Each scene shows the same named points in several views. A view is turned or mirrored, shifted and resized as a whole, has a little noise and may leave points out.
(in the rows, 128 means zero)

Scene 1
View 1
buf: [142 149 134 117  98 143 131 142 140 142 120 109  99 141 119 116  99 151
 116 149 154 186 143 145]
todo: [103 155 123 145 135  92 139 146 131 156 123  88 144 170 129 133  95 116
 157 120 109 160 145 118]
razu: [121 166 134 145 127 127 135 131 157 129 128 108 108 151 125 125  96 129
 118 140 150 173 150 109]
takid: [133 185 131  96 106 136 135 115 142 110 119 122  96 137 135 101  71 137
 107 179 139 188 155 163]
Tep: [139 114  71  76  91 147 129 217 111 141 138 116 161 141  69 116 116 144
 169 108  55 103 105 152]
Fas: [110 187 184 191 145 107 139  82 179 146 113  89  77 167 166 135  89 125
  93 156 215 231 177  89]
Govu: [123 176 116 131 130 149 132 132 168  94 141 129 109 142 114 117  89 122
 107 153 139 148 150 106]
zosu: [105 108  88 150 135 109 131 216 130 170 140  86 181 173  79 148 133 120
 187  65  71 100 111  81]
Buv: [119 147 114 127 121 117 135 159 134 144 130 102 138 156 111 125 102 126
 147 122 108 148 137 123]
soru: [134 161 160 129 105 113 136 120 130 167 105  90  93 156 146 119  88 146
 117 154 170 223 158 154]
ginuf: [153 104 130 111  82 133 126 195 110 194 118  84 124 150  98 126 128 166
 151 106 129 179 122 157]
Simil: [136  83 153 167 105 100 127 200 117 236 110  52 134 178 109 151 149 160
 169  67 149 190 125 115]
ran: [124 125 108 112 106 112 133 186 111 169 123  91 151 158 101 126 110 138
 166 106  89 148 125 146]
peka: [157  96 116  95  74 141 124 207 106 189 117  92 129 146  88 121 130 169
 155 105 115 166 118 166]
vuga: [ 91 167 116 165 156 105 139 143 162 127 138 104 145 167 119 138  98 102
 141 117 114 133 145  74]
Bubo: [107 134 103 155 142 120 131 183 149 143 143  99 155 166  95 144 120 116
 158  93  98 116 126  81]
View 2
Simil: [103 112  68 112 132 118 142 166 118 169 129 117  89 106 115 115 124 165
 140 189 155  96 119 105]
buf: [124 109 110 121  86 164 110 148 112 133 119 123  89 135 156 138 145 139
 124 134 124 133 131 154]
ran: [121 137  87 105 112 132 138 157 137 133 150 134 120 121 133  96 117 153
 130 145 134 137 122 154]
Fas: [121  50 131 165  92 168  98 156  85 161 113 135  65 175 158 135 210 136
 137 155 129 135 142 110]
peka: [117 146  77  90 106 141 133 154 130 134 127 111 103  96 135 131  96 156
 124 148 137 112 120 155]
Tep: [129 170  82  82 118 137 125 145 154 110 155 134 120 105 137  90  83 161
 136 114 136 143 118 180]
Govu: [132 106 122 129  99 167  87 139 120 120 135 142  84 156 163 108 157 147
 142 103 128 157 136 158]
razu: [126  97 115 134 101 157 101 148 114 135 132 138  84 151 154 114 162 146
 138 129 132 143 133 141]
Bubo: [124 122  93 117 140 127 109 151 139 132 160 150  97 135 131  68 133 168
 158 128 152 145 123 136]
todo: [122 108 103 130 111 134 129 161 126 141 150 146 113 148 137  89 153 145
 137 150 135 147 128 140]
Buv: [124 116 102 121 106 145 120 154 126 133 140 138 103 138 142 104 141 148
 133 136 132 142 128 150]
zosu: [117 138  73 103 157 106 124 158 149 136 168 148 105 116 114  55 111 180
 161 142 160 134 116 128]
vuga: [126 100 109 135 126 138 104 152 129 135 156 157  96 159 141  71 163 156
 156 126 142 157 130 134]
View 3
zosu: [120 113 144 126 135 225 101 143 123 129  87 156  88 146 121 128  80 201
  28  42 165 157  52 136]
Bubo: [138 110 155 131 126 216 111 118  98 149 106 130  98 125 129 133 108 161
  56  72 161 159  73 145]
Tep: [ 99 107 117 117 126 141 104 153 169 112 101 197 112  97 113 138  96 218
  76  89 140 122 107 145]
peka: [116 105 101 103 147 151 114 104 159 123 136 197  75 136 116 180  39 170
 123  73 117 128 136 127]
soru: [161 123 107  89 160 155 139  45  64 188 170 124  76 125 125 189 105  89
 177 106 140 134 164 110]
Simil: [137 111 110 102 169 226 119  72 106 144 137 158  36 195 120 189   4 138
 104  23 130 159  98 108]
buf: [150 109 122 114 138 148 129  67  98 167 162 142  98 106 130 173 106 109
 155 116 127 138 156 137]
razu: [161 111 144 124 132 179 128  70  72 180 151 114 100 106 135 157 129 101
 130 112 147 152 131 140]
Govu: [158 107 156 139 112 164 129  82  80 175 145 115 125  74 140 141 156 109
 122 136 145 150 134 159]
vuga: [159 120 159 127 133 215 122 100  56 176 119  99 103 112 131 131 147 132
  73  89 177 163  85 140]
Buv: [137 119 129 109 142 173 120 102  93 160 126 140  96 112 122 150 121 152
 102  92 158 140 112 133]
ginuf: [124 105 102 102 150 162 118  91 138 136 142 182  70 145 119 184  43 153
 130  71 120 133 135 123]
takid: [152 122 117 102 140 119 136  69  77 185 163 129 117  72 126 163 157 107
 168 143 146 125 171 135]
View 4
Govu: [156 172  94 176 158 126  87 154 147 138 152 118 138 107 139 144 159 119
 131 104 132 114 117 132]
Buv: [146 152  89 160 114 123 106 126 150 134 117 110 109 140 122 115 152 120
 110 118 115 123 113 122]
Tep: [149  89 108 125 123 156 114 124 161  98  83  91  80 175 111 106 116 125
 144 127 143 127  98  82]
ran: [145 131  92 146  96 122 117 118 153 126  92  96  92 159 109  93 137 125
 106 127 108 128 106 104]
razu: [157 179  91 181 130 102  96 152 148 153 144 118 135 110 131 125 168 114
 108 110 113 121 118 135]
peka: [167 106 110 150  95  84 127 154 167 129  89  85 101 153  97  72 128 116
 115 139 115 148  94  76]
soru: [156 197  77 185 118  57 100 175 145 156 134  90 142  94 112  93 159 140
  84 117  82 139 102 125]
Simil: [166 128 106 171  34  58 140 121 169 168  92 123 103 158 104  57 170  79
  74 149  92 148 123 100]
todo: [139 173  79 163  96 121 105 112 143 144 118 116 107 142 125 110 162 122
  90 116  99 117 120 134]
takid: [149 191  79 173 166  97  87 182 140 130 141  81 141  92 120 122 140 157
 117 101 102 125  95 125]
vuga: [139 176  87 172 109 144  99 100 144 150 137 142 114 139 143 140 179 101
 107 109 121 106 135 149]
Bubo: [147 133  99 157  93 146 111  94 156 140 116 140  98 163 135 125 166  89
 115 122 133 112 132 126]
ginuf: [167 118 105 156  91  76 127 153 166 138  95  92 107 145 101  73 138 114
 107 139 108 150  99  85]
Fas: [161 236  78 218 115  52  91 167 141 191 176 134 169  71 139 122 203 109
  75 106  83 125 132 164]

Which points are out of place in each view (at most two, in the order of its rows)? Write none if all are in place.
view 1: none
view 2: Buv, zosu
view 3: none
view 4: none

Scene 2
View 1
rab: [113 163  99  97 112 137 107 126 121  98 160 136 138 127 122 133 135 116
 132 127 113 104 113 165]
dabof: [124 137  82 103 101 119  97 162 110 111 139 139 137 122 126 104 140 105
 110 110  99 101 109 143]
Bevos: [114 110  88 118 127  98  99 189 117  94 136 135 151 126 125 106 143 111
  90 102 110  98 100 129]
gated: [ 67 182 133 135 173 124 151 120 118  73 220 119 130 148 136 196 160 165
 130 108 137 134 134 146]
Kup: [ 92 156 113 127 145 128 121 142 123  94 178 120 129 131 132 149 148 130
 128 116 118 123 123 139]
tuti: [ 78 142 124 144 174 117 127 155 132  80 183 110 136 137 132 161 149 141
 119 113 128 128 120 125]
besu: [ 99 147 114 122 145 135 110 139 135  92 164 117 134 127 125 140 135 119
 135 129 118 117 114 144]
suzep: [109 158  98 118 119 127 114 147 108 108 168 131 125 129 136 131 150 122
 123 108 104 118 123 141]
vuvak: [ 81 158 114 133 159 103 139 153 109  77 195 130 138 144 136 167 162 154
 102  93 128 122 123 136]
Kas: [132 117  71 107  93 108  89 188 102 119 123 141 138 119 129  82 144  96
  95  99  90  97 106 129]
Tupag: [107 133 100 121 132 120 104 162 125  98 151 124 138 125 127 121 140 114
 116 116 112 110 111 135]
tabeg: [106 141 102 114 131 128 106 149 128  96 154 126 140 126 123 129 136 115
 123 122 115 108 111 145]
Mif: [104 167 108 109 123 146 110 122 126 102 169 125 128 126 124 141 136 117
 144 131 112 117 120 157]
fir: [ 93 168 111 129 138 132 127 137 112 102 187 122 119 134 138 153 155 133
 132 111 114 129 131 138]
Botu: [103 163 111 128 130 148 114 135 120 116 173 115 112 125 137 137 146 115
 146 122 102 131 130 136]
tokul: [121 132  94 111 111 137  88 153 130 115 134 123 134 117 123 103 130  94
 131 130  99 107 109 141]
lozi: [102 156 101 127 130 123 120 153 108 108 173 125 121 131 138 136 155 126
 120 104 105 124 128 132]
Ter: [112 156  93 122 113 129 114 154 101 120 166 130 114 126 139 122 155 117
 123 102  95 122 128 131]
div: [ 73 120 126 169 190 103 127 187 129  86 179 100 130 136 143 150 159 139
 106  97 122 138 123  94]
View 2
dabof: [156 125 118 159 123 142 103 137  97 124 124 122 138 159 129 134 131 132
 132 105 111 127 129 122]
Mif: [142  96 130 149 111 127 113 129 121 123 111  94 132  99 138 119 143 126
 124 116 141 135 150 114]
gated: [103  93 157 124 156 130 156 125 150 160 124  73 138  69 177  79 136 116
 133 161 170 125 130  95]
tuti: [106 103 162 124 163 137 140 124 116 134 135  99 157 115 141  88 137 111
 128 154 152 127 138 104]
besu: [129  99 145 141 129 133 119 126 108 118 122  98 147 114 131 111 144 117
 123 128 144 137 146 111]
Kas: [161 143 115 161 133 147  96 141  86 120 130 142 143 192 116 139 126 136
 135 100  93 120 125 129]
suzep: [140 117 127 144 131 133 120 133 124 135 119 110 133 124 142 113 132 133
 133 120 126 120 139 119]
Kup: [125 106 143 135 141 132 128 128 122 133 123 100 142 110 142 102 137 120
 129 135 142 126 141 111]
tabeg: [138 106 137 151 128 137 113 131 101 121 125 105 146 133 132 121 139 120
 126 120 133 136 137 112]
rab: [150 101 124 161 108 134 110 134 113 126 114  94 131 115 145 132 142 126
 128 110 136 141 134 110]
Tupag: [135 114 139 147 137 140 113 131  98 121 129 113 149 145 126 118 137 121
 129 123 127 130 136 115]
Ter: [144 125 122 138 134 129 116 134 127 136 117 121 130 131 134 111 126 138
 133 117 117 109 145 130]
Bevos: [140 131 136 154 149 153 111 137  80 124 140 127 157 183 126 127 130 121
 135 122 114 130 115 114]
Botu: [132 103 137 130 129 121 120 126 130 123 113 105 137 100 127 100 138 128
 123 125 137 119 163 121]
tokul: [153 112 127 155 113 134  97 132  93 105 119 120 144 146 110 133 142 125
 123 101 118 134 151 124]
fir: [127 109 137 131 140 128 131 129 138 141 118 100 133  99 148  97 132 129
 131 135 140 117 145 114]
lozi: [134 122 133 134 142 132 125 132 128 139 122 113 135 125 140 104 129 132
 133 128 127 114 141 121]
vuvak: [112 116 150 132 165 142 146 131 129 158 134  95 143 117 167  92 127 118
 140 154 148 121 114 101]
View 3
tabeg: [128 150 120 153 121 100 132 126  98 150 150 126 119 133 111 121 130 107
 149 106 140 113 110 139]
tokul: [135 144 109 140 120 106 125 132  94 147 145 128 119 140 113 106 109 116
 154 116 177 134 126 144]
Ter: [114 160 109 150 107  80 109 134 103 138 154 135 146 124 122 134 146 134
 157 108 148 117 139 145]
Kas: [128 171 100 161 142 103 107 152  72 168 150 149 123 143 130 116 121 127
 153 134 198 122 146 187]
suzep: [119 159 114 151 109  82 118 129 103 143 155 133 139 128 117 136 142 123
 158 105 135 110 126 138]
Tupag: [122 153 119 159 126 102 129 129  94 151 149 128 121 130 115 117 136 111
 142 107 146 114 116 153]
Bevos: [122 166 116 174 147 111 126 142  76 169 148 139 113 136 123 113 138 112
 134 119 165 106 121 187]
Mif: [132 144 117 137  99  86 129 117 112 139 154 122 128 133 104 134 126 111
 166 100 129 118 110 106]
besu: [123 141 126 150 111  97 139 117 108 139 147 117 121 129 107 117 135 105
 143  95 125 115 104 126]
fir: [109 152 123 154  98  76 124 119 115 130 154 123 144 117 113 139 160 122
 151  90 106 105 117 124]
Botu: [113 140 121 141  93  84 126 118 120 121 148 115 141 120 111 123 144 122
 150  92 128 124 121 120]
gated: [ 99 152 142 166  95  70 141 102 126 132 159 114 143 108 104 157 186 106
 142  69  46  77  88 106]
dabof: [132 164 106 152 128  97 115 140  84 162 154 142 123 141 120 126 121 119
 159 124 171 118 130 158]
Kup: [113 148 126 156 107  88 132 118 110 137 152 120 132 122 111 131 153 112
 144  92 111 106 109 129]
div: [ 80 147 144 187 125 102 140 121 109 126 139 113 134 100 121 101 196 119
  95  76 100  97 112 180]
vuvak: [101 166 134 180 119  80 131 119 105 151 158 128 135 117 116 149 181 111
 136  88  81  76 101 146]
rab: [140 153 113 140 110  89 128 123  99 155 158 130 122 141 107 139 117 107
 171 111 138 113 110 115]
View 4
Kas: [111 120  99 115  80  82 159 148  95 117 191 117 103  96 105 175 171 169
  73 133 114 148 134 124]
fir: [124 127  92 143 142 125 141 101 131 127 110 123 133 175 106 125 156 137
 152 112 105 116 148 123]
Tupag: [122 120 102 129 117 106 142 113 118 126 153 104 114 127 129 140 147 161
 122 121 120 132 145 126]
tuti: [141 137 104 131 144 114 135  72 143 134  92  97 115 144 129 105 143 160
 161 102 131 117 150 118]
Botu: [130 112 103 143 140 122 133 117 126 125 125 120 135 171 119 129 134 123
 142 113  97 128 166 127]
lozi: [125 129  94 135 125 110 146 111 122 124 123 122 125 155  98 136 163 145
 131 115 106 124 146 121]
Ter: [119 120  93 136 120 111 147 127 113 121 142 129 129 156  97 148 163 140
 119 121  99 129 146 125]
gated: [130 139  87 154 169 143 137  56 154 138  69 114 139 197 115  91 161 151
 200 105 124  92 134 121]
Kup: [127 124  98 139 140 122 139  96 130 129 121 111 127 161 123 121 149 147
 150 113 115 120 148 125]
rab: [104 101  91 151 130 135 141 125 113 127 178 117 136 164 136 142 148 152
 140 131 110 121 132 139]
Bevos: [122 129 101 115  95  88 153 114 113 126 166  99  97  92 124 150 164 187
 101 123 135 137 132 122]
tokul: [117  98 108 131 111 107 138 142 104 121 187 109 119 127 139 156 131 144
 106 126 107 144 157 134]
dabof: [108 113  96 132 101 104 150 136 104 122 183 118 117 125 118 161 162 161
 102 131 113 137 134 130]
div: [159 156 113 111 131  87 139  66 147 131  61  91  98 117 112 105 149 159
 141  90 136 128 164 102]
tabeg: [119 112 101 136 126 116 140 113 119 128 158 106 120 139 138 137 143 158
 132 123 119 128 144 131]
View 5
lozi: [ 90  89 130 107 155 120 139 149 112 113 131 136 117 142 101  85 119 137
 101 152 102 125 144 138]
Kup: [101  94 128  97 137 124 131 151 113 101 138 112 116 118 100 111 120 124
  89 151 103 124 124 147]
Tupag: [120 115 121 119 132 126 121 137  95 115 120 148 106 130 100  80 131 122
  79 129 125 146 135 126]
suzep: [ 91  91 119 125 144 118 140 155 121 116 124 147 119 137 102  78 121 126
  92 141  99 122 136 134]
tuti: [111 109 141  62 153 137 122 134  91  92 150  82 109 106 100 133 122 128
  95 161 120 133 130 157]
Mif: [102  84 108 132 102 111 133 171 134 104 129 136 122 118  98 102 121 110
  73 143  87 121 104 140]
Ter: [ 89  82 124 126 147 110 139 154 115 126 124 163 118 155 101  70 118 140
 100 150  98 126 148 128]
dabof: [110 115 110 150 134 123 128 143 107 129 102 185 110 145 102  44 133 119
  80 111 121 141 143 111]
besu: [120 100 119 109 110 122 119 152 108 102 130 124 112 112  98 110 125 116
  74 146 110 135 112 141]
Bevos: [124 145 128 115 164 142 117 112  72 126 106 165  98 138 104  47 141 127
  87 107 156 158 165 115]
div: [124 113 162  37 180 138 112 112  57 102 155  87  95 128  98 130 118 159
 114 183 138 151 163 150]
tabeg: [119 111 116 122 121 126 122 146 106 111 119 144 110 121 100  88 130 114
  73 128 116 137 121 131]
rab: [ 99 100 101 145 108 121 136 166 135 108 116 146 124 114 101  81 129  98
  68 116  97 120 107 134]
Botu: [107  70 125 112 115 105 128 164 118 110 138 135 118 134  97 113 115 136
  89 173  85 127 121 142]
vuvak: [ 77 116 136  69 190 145 148 137 110  91 147  77 121 108 106 108 120 122
 107 141 117 112 141 160]
fir: [ 86  80 127  98 149 118 142 161 123 102 144 113 123 126 101 110 114 131
  98 164  88 113 128 151]
Kas: [118 126 115 157 147 122 120 125  86 145  91 215 102 166 103  15 138 130
  84 102 142 155 167  96]

Which points are out of place in each view (at most two, in the order of its rows)? Write none if all are in place.
view 1: Botu
view 2: none
view 3: none
view 4: Ter
view 5: Bevos

Scene 3
View 1
sof: [141 164 145 124 143 136 132 130 138 140 114 114 116 147  97 143 158 125
 125  95 126 141  95 113]
Fofum: [140 163 145 109 145 128 140 137 129 145 116 116 121 156  98 147 141 144
 127  96 125 141  91 112]
tugos: [144 144 138 144 148 141 121 108 160 130 112 117 113 128 122 141 162 103
 126 101 125 134 113 125]
disa: [139 128 135 107 120 140 124  96 150 148  98 114 133 130 134 149 154 132
 126 114 127 154 114 109]
rotod: [135 146 138 112 136 134 128 118 140 143 111 117 121 135 121 148 149 134
 137 108 115 139 100 112]
rabob: [147 157 142 151 154 142 122 119 157 129 116 117 111 136 108 139 167  98
 122  93 128 132 110 126]
Voru: [145 107 127 123 143 132 131  89 164 144 110 122 133 129 164 150 136 135
 124 118 129 141 131 132]
lolus: [139 109 129 108 100 149 111  73 163 148  88 110 139 111 151 146 166 118
 125 124 126 165 125 105]
Giz: [148 171 147 135 149 138 131 134 140 136 117 114 113 152  89 139 161 115
 117  89 133 140  96 119]
res: [138 109 128 128 131 143 114  81 167 136 102 118 125 109 159 148 156 113
 137 122 116 138 127 121]
kida: [131 157 141 128 152 133 127 129 141 132 117 119 109 131 111 144 155 121
 147 103 105 122  94 116]
lusif: [142 130 134 117 136 136 129 103 152 144 108 118 127 132 138 148 146 131
 127 112 126 145 116 119]
pumov: [143  89 122 114 103 151 109  57 176 148  85 113 142 103 176 150 162 117
 124 133 129 162 140 113]
Fimul: [147 150 141 125 164 125 146 130 143 143 124 123 120 158 118 148 132 142
 119  97 133 133 106 131]
zopi: [133 139 136 114 132 136 124 110 145 140 107 117 121 126 127 146 154 127
 141 112 111 137 103 109]
lomum: [139 171 146 112 169 117 154 154 124 144 129 121 116 167  97 150 125 157
 131  92 123 128  85 123]
nup: [142 144 138 113 135 135 132 115 142 145 109 115 127 142 118 147 148 135
 123 105 130 148 106 113]
toz: [125 132 134 104 137 129 129 114 139 143 109 120 122 123 139 150 140 144
 157 119  96 128  99 110]
View 2
zopi: [154 145 118 117 116 150 158 150 114 131  98 138 131 140  98  93 128 132
 157 134 128  98 145 116]
kida: [159 155  84 119 140 141 166 117 103 128 117 148 143 171  63  96 157 141
 138 106 141 101 147 113]
rabob: [158 159  82 126 139 122 152 100  76 151  63 102 142 170  55 100 172 129
 132 124 104 105 159 157]
toz: [150 138 114 108 105 171 161 168 132 114 124 158 135 148 123  87 127 148
 151 121 156  92 143  81]
pumov: [165  96 162  85  60 177 141 213 106 162  12  70 117  82 200  76 116 124
 205 185  92  94 146 140]
sof: [137 186 117 153 142 120 151 114 108 131 113 154 133 164  32 118 123 117
 124 132 114  96 155 129]
nup: [132 165 132 145 113 138 136 146 118 135  93 131 130 155  83 112 118 123
 131 146 116  92 159 121]
Giz: [136 190  97 160 153 104 146  89  91 139  98 137 140 183  11 120 148 118
 111 123 106  97 165 147]
lusif: [137 143 130 129  97 151 135 161 114 140  76 115 131 150 115  99 133 136
 140 148 119  91 159 121]
lolus: [162 120 162 101  84 160 152 188 110 153  41  99 114  85 153  90 100 110
 198 176  94  97 139 139]
rotod: [140 160 132 135 115 146 151 151 122 128 106 147 130 147  87 106 114 128
 143 138 128  93 149 111]
Fofum: [119 187 122 164 131 127 140 124 127 121 131 160 133 179  43 121 117 127
 106 130 128  90 161 110]
Fimul: [112 176 106 161 114 137 114 134 120 128 101 125 143 204  72 114 153 150
  83 134 132  84 176 113]
Voru: [132 124 126 119  70 172 117 188 118 143  50  84 136 158 168  90 152 156
 131 159 127  86 167 112]
res: [168 109 116  90  89 170 150 178 101 151  44  90 133 124 160  76 153 142
 177 146 120  99 149 128]
tugos: [159 143  93 117 128 135 150 123  84 150  59  98 141 162  84  92 171 132
 145 129 108 101 156 149]
lomum: [105 200 102 176 133 128 127 117 137 107 154 171 146 218  35 125 139 150
  69 115 153  84 173  90]
View 3
tugos: [128  85 121  59 132 135 163 150 100 169 134 149 132 137 162 100 103 139
 162 128 152 127 151  97]
rabob: [145  83 134  55 129 129 158 148  91 176 128 131 123 144 166 104 108 140
 148 137 145 134 162 101]
kida: [132  91 131  71 130 129 126 133  93 156 102 137 142 137 161 121 143 139
 153 147 141 137 108  86]
sof: [131 125 128  79 129 130 134 120  87 157  97 104 110 136 131 118 141 144
 142 162 129 139 139 107]
nup: [104 134 107  82 135 141 157 122 104 148 114 127 112 124 124 105 119 145
 160 142 139 126 142 111]
Giz: [145 107 142  70 125 130 142 135  82 171 106 100 105 147 147 117 131 142
 138 158 132 150 160 109]
lomum: [112 117 149 111 123 165 115 140  92 153  77  80  98 162 152 150 179 138
 157 162 128 175 104 124]
Voru: [ 58 110  92  92 140 175 183 156 138 142 142 169 131 126 149 100  98 137
 203 101 168 122 119 117]
toz: [ 88 115 100  93 138 143 131 125 116 130 105 160 155 121 143 120 144 138
 177 131 152 120  71  89]
Fofum: [114 132 130  97 128 145 129 123  94 149  90  96 105 141 132 129 154 143
 151 161 128 148 123 116]
lusif: [ 88 118 100  84 138 151 164 136 116 145 125 148 126 126 138 103 111 140
 177 125 152 123 125 110]
disa: [ 78 148  82  83 144 141 170 116 118 135 126 155 124 108 112  91 100 145
 174 128 149 106 130 106]
pumov: [ 53 133  52  68 155 144 206 127 142 130 165 212 151  88 117  64  56 143
 199  91 173  76 134  95]
View 4
sof: [102 175 127 152  70 160  64 150 133 140 103 171  94 138 133 145 135  98
 190 148 128 199 156 137]
Fimul: [ 89 162 130 136  47 127  92 126 149 105  79 172  85 130 117 171 123  99
 152 124  96 147 151 149]
zopi: [120 149 126 145 128 177 119 117 136 121 131 165 101 134 131 130 151 110
 157 132 120 175 145 130]
tugos: [ 76 120 126 152  99 156 119 116 124 138 128 166  86 140 171 109 134  89
 178 105  94 164 134 128]
lusif: [117 127 121 139 112 157 125  97 152 100 114 176  91 125 137 130 160 113
 159 123 113 161 143 132]
disa: [135 124 114 141 126 170 117  94 159  97 119 184  96 121 139 121 182 124
 173 139 133 178 146 125]
nup: [119 147 122 145  90 155  94 115 152 108 101 181  93 128 132 140 157 110
 177 140 125 180 151 136]
toz: [135 169 128 129 144 185 137 118 135 111 135 154 110 135  99 156 142 119
 119 138 124 162 146 136]
kida: [ 91 175 133 147 104 170 105 147 111 151 131 151  99 148 127 145 110  91
 150 129 105 175 144 137]
lolus: [150  86 106 148 173 188 144  66 166  86 146 189  97 116 162  85 211 132
 183 130 136 181 137 114]
pumov: [150  54 103 140 190 182 180  35 172  66 151 194  94 109 171  72 225 138
 167 110 123 156 127 111]
rotod: [119 161 128 142 108 170 106 125 138 119 116 167 100 135 121 143 145 108
 158 139 122 176 151 134]
rabob: [ 63 131 127 160  79 151  98 132 117 149 122 165  81 144 177 110 120  79
 191 107  91 175 136 132]
Fofum: [112 188 128 144  61 152  67 148 141 125  89 172  95 135 111 168 133 105
 171 154 125 185 161 142]
lomum: [ 96 216 138 134  32 133  61 163 138 124  70 163  93 138  84 201 103  96
 144 147 111 164 163 154]
res: [115  92 120 140 161 176 168  74 144  99 151 170  94 127 158  99 170 112
 149 103 102 150 124 121]
Voru: [117  99 123 128 120 146 159  65 165  70 113 182  87 117 135 130 171 118
 134 103  95 126 132 130]
Giz: [ 77 166 128 159  52 146  62 153 124 149 100 171  84 145 152 136 121  85
 203 130 110 192 151 138]

Which points are out of place in each view (at most two, in the order of its rows)? Write none if all are in place.
view 1: sof
view 2: Giz, rotod
view 3: nup, disa
view 4: none
